Each scene shows the same named points in several views. A view is turned or mirrored, shifted and resized as a whole, has a little noise and may leave points out.
(in the rows, 128 means zero)

Scene 1
View 1
lupu: [142 113 161 128 129 152  99  87 131 133 132 102  99 110 133 136 160 147
 146 108 174 138 116 129 145]
feven: [150 128 134 140  98  74 109  68 167 125 132  82 136 149 186  95 156 142
 158 127 166  73 120  98 124]
Nerot: [111 112 150 137 105 162 101  82 147 153 116 145  80 100 146 134 160 161
 140  58 172 145 112 172 160]
pumoz: [162 103 157 104 131 136 127 106 112  73 158  86 123 139 166 149 151  77
 133  98 121 157 120 114 154]
kebap: [136 123 151 121 115 156 129  93 143 119 156 122  88 119 148 144 164 118
 130  79 139 152 115 155 153]
Modum: [136 148 141 145  88 124  87 103 155 166 142 118 114 122 163 130 154 135
 170 126 198 102 112 129 139]
mozuk: [136 126 151 123 102 160 104 124 123 128 152 130 103 119 163 162 150  92
 150  86 159 158 111 149 164]
nom: [142 114 167 106 139 198 135 109 117 103 170 122  71 105 119 172 168 103
 116  72 126 194 114 164 164]
sive: [145 133 154 123 118 155 120 101 139 127 164 111  93 119 139 148 164 117
 139 105 155 144 115 140 146]
Felu: [167 128 161 106 135 155 135 112 122  92 185  87 105 131 139 158 163  83
 132 119 130 157 118 120 145]
dugu: [140 135 137 138  98 104 118  75 169 135 143 103 112 135 169 109 162 142
 148 111 162  95 117 126 132]
Vop: [137 107 157 118 129 156 130  80 137 107 145 113  89 116 141 137 165 131
 123  74 134 155 118 150 153]
Fesof: [143 103 155 106 122 156 135 104 120  84 155 114 100 128 162 155 154  86
 122  64 114 173 117 149 165]
temuv: [159 107 166 109 129 162  90 136  86 102 149  96 124 121 155 175 141  71
 157 113 162 172 114 113 164]
bugab: [144 123 155 120 114 154 109 113 124 120 153 113 105 121 155 155 154 100
 146  98 154 152 113 137 155]
beg: [143 121 162 121 130 169 116  95 132 126 154 110  87 110 125 148 166 130
 135  99 157 155 115 143 149]
Soves: [149 153 153 121 128 166 159  82 170 128 197 107  64 119 110 140 187 134
 114 110 132 139 118 154 132]
zonep: [160  99 170 108 145 159 103 107  98  95 143  84 115 118 137 156 151 103
 143 113 153 164 118 111 153]
kon: [137 111 165 116 134 185 122  97 124 117 151 121  78 103 122 157 165 125
 126  75 143 176 114 159 160]
sozu: [160 106 156 111 133 124 129  86 128  81 151  79 121 138 160 131 157 104
 132 106 129 137 121 109 142]
View 2
Vop: [174 151 139 129  94 152 107 161 118 131 113 146 156  88 125 143  69 152
 154 115 167 188 143 170 118]
sive: [160 158 135 130 117 156 113 130 109 126 123 125 144 101 105 134 109 156
 136 125 166 189 158 174 130]
kon: [171 148 120 126 102 180 105 144 128 128 124 139 175 105 119 160  71 175
 140 112 167 199 135 186 111]
mozuk: [152 138 127 153 105 146 104 105 117 133 141 128 167  86  79 125  96 159
 136 121 151 198 162 202 128]
sozu: [168 167 161 149  92 145 115 160  66 136 102 160 109  79 108 122  97 146
 162 140 127 172 168 164 108]
Soves: [181 190 136  94 145 156 108 173 120 102 121 106 130  94 137 147 116 171
 145 117 205 188 137 147 128]
zonep: [159 155 140 153  91 191 117 128  73 145 107 160 135 117  98 146  94 167
 139 139 116 182 164 184 100]
Fesof: [177 154 137 154  91 149  95 155 102 128 136 152 157  57  96 136  67 180
 168 118 137 196 144 196  92]
feven: [144 151 184 141  93  85 136 141  75 144  78 146  88  90 114  80 129  67
 148 145 161 154 201 134 176]
temuv: [148 146 132 173  95 186 111  96  72 145 129 149 146 106  66 135 104 178
 135 141 102 192 173 209  98]
Felu: [170 183 143 141 121 172 106 146  71 120 128 134 117  84  93 137 116 187
 152 138 134 186 159 178  94]
kebap: [169 151 135 131 106 142 105 146 123 125 126 133 157  82 112 133  84 154
 149 116 173 192 148 178 126]
nom: [181 162 114 128 112 191  94 150 124 118 142 134 176  91 111 167  71 207
 147 110 160 205 125 196  88]
pumoz: [169 166 153 162  91 154 105 150  64 134 122 160 120  66  88 125  92 171
 166 138 112 182 164 186  90]
dugu: [152 151 164 129 104  99 125 141 103 133  96 131 115  89 118  97 117  92
 144 131 180 168 180 145 170]
Nerot: [156 114 124 123  88 135 114 127 163 141 111 136 193 111 127 138  63 116
 129 102 198 195 146 177 160]
beg: [164 154 130 125 109 173 114 137 116 130 114 134 154 115 118 148  93 158
 133 121 168 190 150 172 126]
View 3
Felu: [129 106 117 139 105 115 157 119 108 100 131 118 122 142 129 103 149 145
 129  96 128 121 119 137 117]
Modum: [126 130 153 103 117 144 150 125 131  99 133 101 122 130 127 110 127 133
  88 114 119 131 151 100 150]
dugu: [143 132 146 122 103 147 157 105 129 113 118 109 119 142 144 123 128 126
  99 113 119 125 151  98 144]
kon: [141 112 129 116 132 102 138 118 123  90 123 131 115 157 119 130 139 140
 111 118 137 126 124 147 112]
pumoz: [131 102 111 147 114 106 167 123 110 121 131 106 121 143 139 116 153 130
 129 101 118 122 124 137 119]
bugab: [128 113 126 119 125 111 152 127 122 100 133 114 117 140 127 114 142 136
 110 109 122 125 133 133 129]
Soves: [150 127 131 125  96 133 139  94 120  79 113 147 114 157 129 112 132 155
 117 105 141 118 126 130 121]
zonep: [125  97 132 135 124 109 153 130 109 111 135 101 130 146 118 119 151 134
 121 110 128 130 119 135 107]
mozuk: [126 115 120 110 133 104 151 133 127  96 135 117 112 136 128 114 139 135
 105 110 119 125 137 140 136]
beg: [137 114 137 118 122 116 141 117 122  92 125 124 119 152 120 123 138 141
 109 115 134 127 127 133 117]
feven: [138 129 152 134  95 158 169 108 124 131 122  88 127 136 149 122 132 117
 101 111 111 127 155  82 146]
kebap: [143 120 124 120 122 112 148 113 127  97 121 129 111 150 134 124 137 136
 109 113 126 121 134 136 127]
Vop: [148 116 128 126 123 110 147 109 124 104 117 127 114 158 132 134 139 132
 113 117 130 123 131 137 117]
Fesof: [140 109 105 132 126  93 158 119 121 109 125 125 110 150 140 125 148 130
 122 107 120 118 127 152 121]
Nerot: [147 127 144  97 143 112 136 116 142  95 117 127 109 155 125 144 126 127
  87 132 128 128 146 129 131]
lupu: [135 114 151 118 124 126 143 120 122 102 125 109 125 150 118 128 136 133
 102 121 131 132 133 118 118]
View 4
temuv: [106  85  71 124 127 110 172 146 100 120  92 123 139 192 106 101 201 138
 122  75 203 148 140  90 117]
nom: [106 157 113 153 147 117 149 165  85 122 123 157 132 176 130 127 140 101
 110  46 240 151 151  95 104]
beg: [109 120 107 123 133 124 151 136  89 144 101 130 121 158 102 125 121 126
 114  51 210 159 155 109 101]
sive: [109 110 115 120 126 123 142 126 104 140  92 130 121 160  89 135 121 129
 115  58 204 156 144 107 106]
Felu: [104  84 103 142 147 109 153 135 107 110  87 135 121 203  86 148 147 114
 130  61 223 153 151 101 116]
kon: [109 148 108 133 139 125 145 155  82 139 114 139 128 156 130 123 126 122
 110  50 223 155 153 104  99]
mozuk: [110 124 108 115 108 122 139 137 115 134  98 133 140 159 105 117 161 138
 105  75 200 147 118  93 112]
sozu: [104  71  88 124 147 121 132 128 105 112  70 105 120 191 113 167 131 153
 146  73 217 153 152 112 115]
pumoz: [101  81  84 135 147 113 137 140 110  98  77 116 130 205 120 158 163 143
 142  78 224 146 142 100 121]
Vop: [107 132 108 126 140 130 125 142  92 131  97 123 124 157 133 151 110 140
 124  59 222 154 150 111 103]
Fesof: [103 130 103 140 140 120 124 154 108 104  97 133 137 185 142 154 152 135
 126  73 233 143 130  95 116]
bugab: [109 109 104 117 121 122 140 132 109 132  91 126 131 165 103 130 147 140
 116  71 204 150 133 100 111]
Soves: [110 123 147 139 145 122 134 123 100 141 100 149 105 164  72 163  71  99
 114  37 225 163 160 116 101]
Modum: [116  84 114  76  90 134 138  94 119 169  72 104 121 127  60 120 116 163
 106  73 161 159 127 113 104]
Nerot: [114 162 116  95 107 146 120 136  90 169 106 117 131 107 136 119 100 158
  98  61 194 157 134 113  93]
feven: [110  40 101  75 112 138 110  82 127 145  39  72 109 147  76 177  90 193
 143  86 172 159 138 129 111]
lupu: [111 104  93 103 127 131 151 127  83 158  90 107 118 143 105 121 114 152
 118  56 193 163 162 117  98]
dugu: [112  79 118  88 112 137 112  96 121 149  61  96 114 140  81 166  87 169
 127  74 183 158 135 122 107]
kebap: [109 132 118 124 128 128 124 136 105 133  97 131 127 156 115 146 117 134
 115  62 216 152 135 105 106]
View 5
sozu: [147 128 137 170 173 157 127  73 135 127  84 147 119 122 127 164 115 130
 102 100 152 120 125  86 155]
kon: [150 111 156 153 144 142 106 141 105 164 105 116 100 138 145 149  98 103
 144 101 142 141  87 145 143]
pumoz: [156 140 128 169 169 159 132  80 132 141  95 151 121 125 126 168 100 108
  89 102 156 140 114  81 125]
mozuk: [144 137 151 180 143 111 117 138  97 153 120 142 115 148 114 129 114 112
 106 119 131 140  92 108 125]
temuv: [146 135 163 199 150 144 110 115  92 146 113 161 145 110 120 154  80  88
  80 115 143 146 109  87 101]
Nerot: [139  92 174 158 125 109 107 139  82 160 117 121  84 168 132 101 133 126
 147 104 109 115  87 138 190]
Vop: [151 111 145 148 153 144 118 113 120 153  97 122  94 145 139 146 116 120
 137  97 141 128  99 126 165]
Modum: [115 127 181 209 155  82 104 132  93 112 106 146 132 140  98 110 153 169
 112 130 113  93 119 102 178]
feven: [121 125 158 197 176 111 127  62 127  90  81 157 123 137  99 124 170 190
  98 112 124  73 146  67 214]
Felu: [146 148 134 175 178 146 116 116 138 132  88 134 132 112 127 182 100 121
 112 113 164 139 113 111 116]
Soves: [137 135 137 152 181 122 105 152 150 130  78  96 108 131 135 175 132 157
 170 114 158 121 102 162 159]
nom: [158 125 140 144 150 150 108 150 117 173 106 112 101 136 148 167  85  89
 144 103 155 159  79 150 115]
dugu: [126 125 154 181 168 105 121  96 124 109  89 139 112 146 108 125 162 178
 118 114 125  89 126  97 199]
sive: [137 130 154 175 161 120 109 134 116 136  98 127 119 132 123 149 121 135
 129 116 141 124 105 125 148]
kebap: [146 127 141 157 153 126 119 128 119 150 103 124  99 151 128 142 123 126
 132 108 140 130  95 125 153]
beg: [139 114 164 169 154 132 101 136 108 144  98 122 114 127 135 150 109 123
 138 108 140 126 102 136 153]
zonep: [146 115 166 184 159 164 108  98 106 139  94 147 135 102 138 166  83 100
 102 102 149 132 117 100 133]
lupu: [131 100 183 183 151 132  99 119  96 132  96 132 122 122 132 137 115 132
 129 106 128 108 115 121 176]
bugab: [142 133 153 180 153 123 115 126 106 144 108 141 121 137 119 141 112 119
 110 114 138 132 102 107 135]
Fesof: [163 135 121 147 152 150 132 105 125 164 108 136  95 150 132 154 102  97
 111  98 150 150  91 106 126]

In a view up to two points have been moved. Name them for each view, in the order of its rows, or write -.
view 1 | -
view 2 | sive
view 3 | dugu, kon
view 4 | beg, bugab
view 5 | zonep
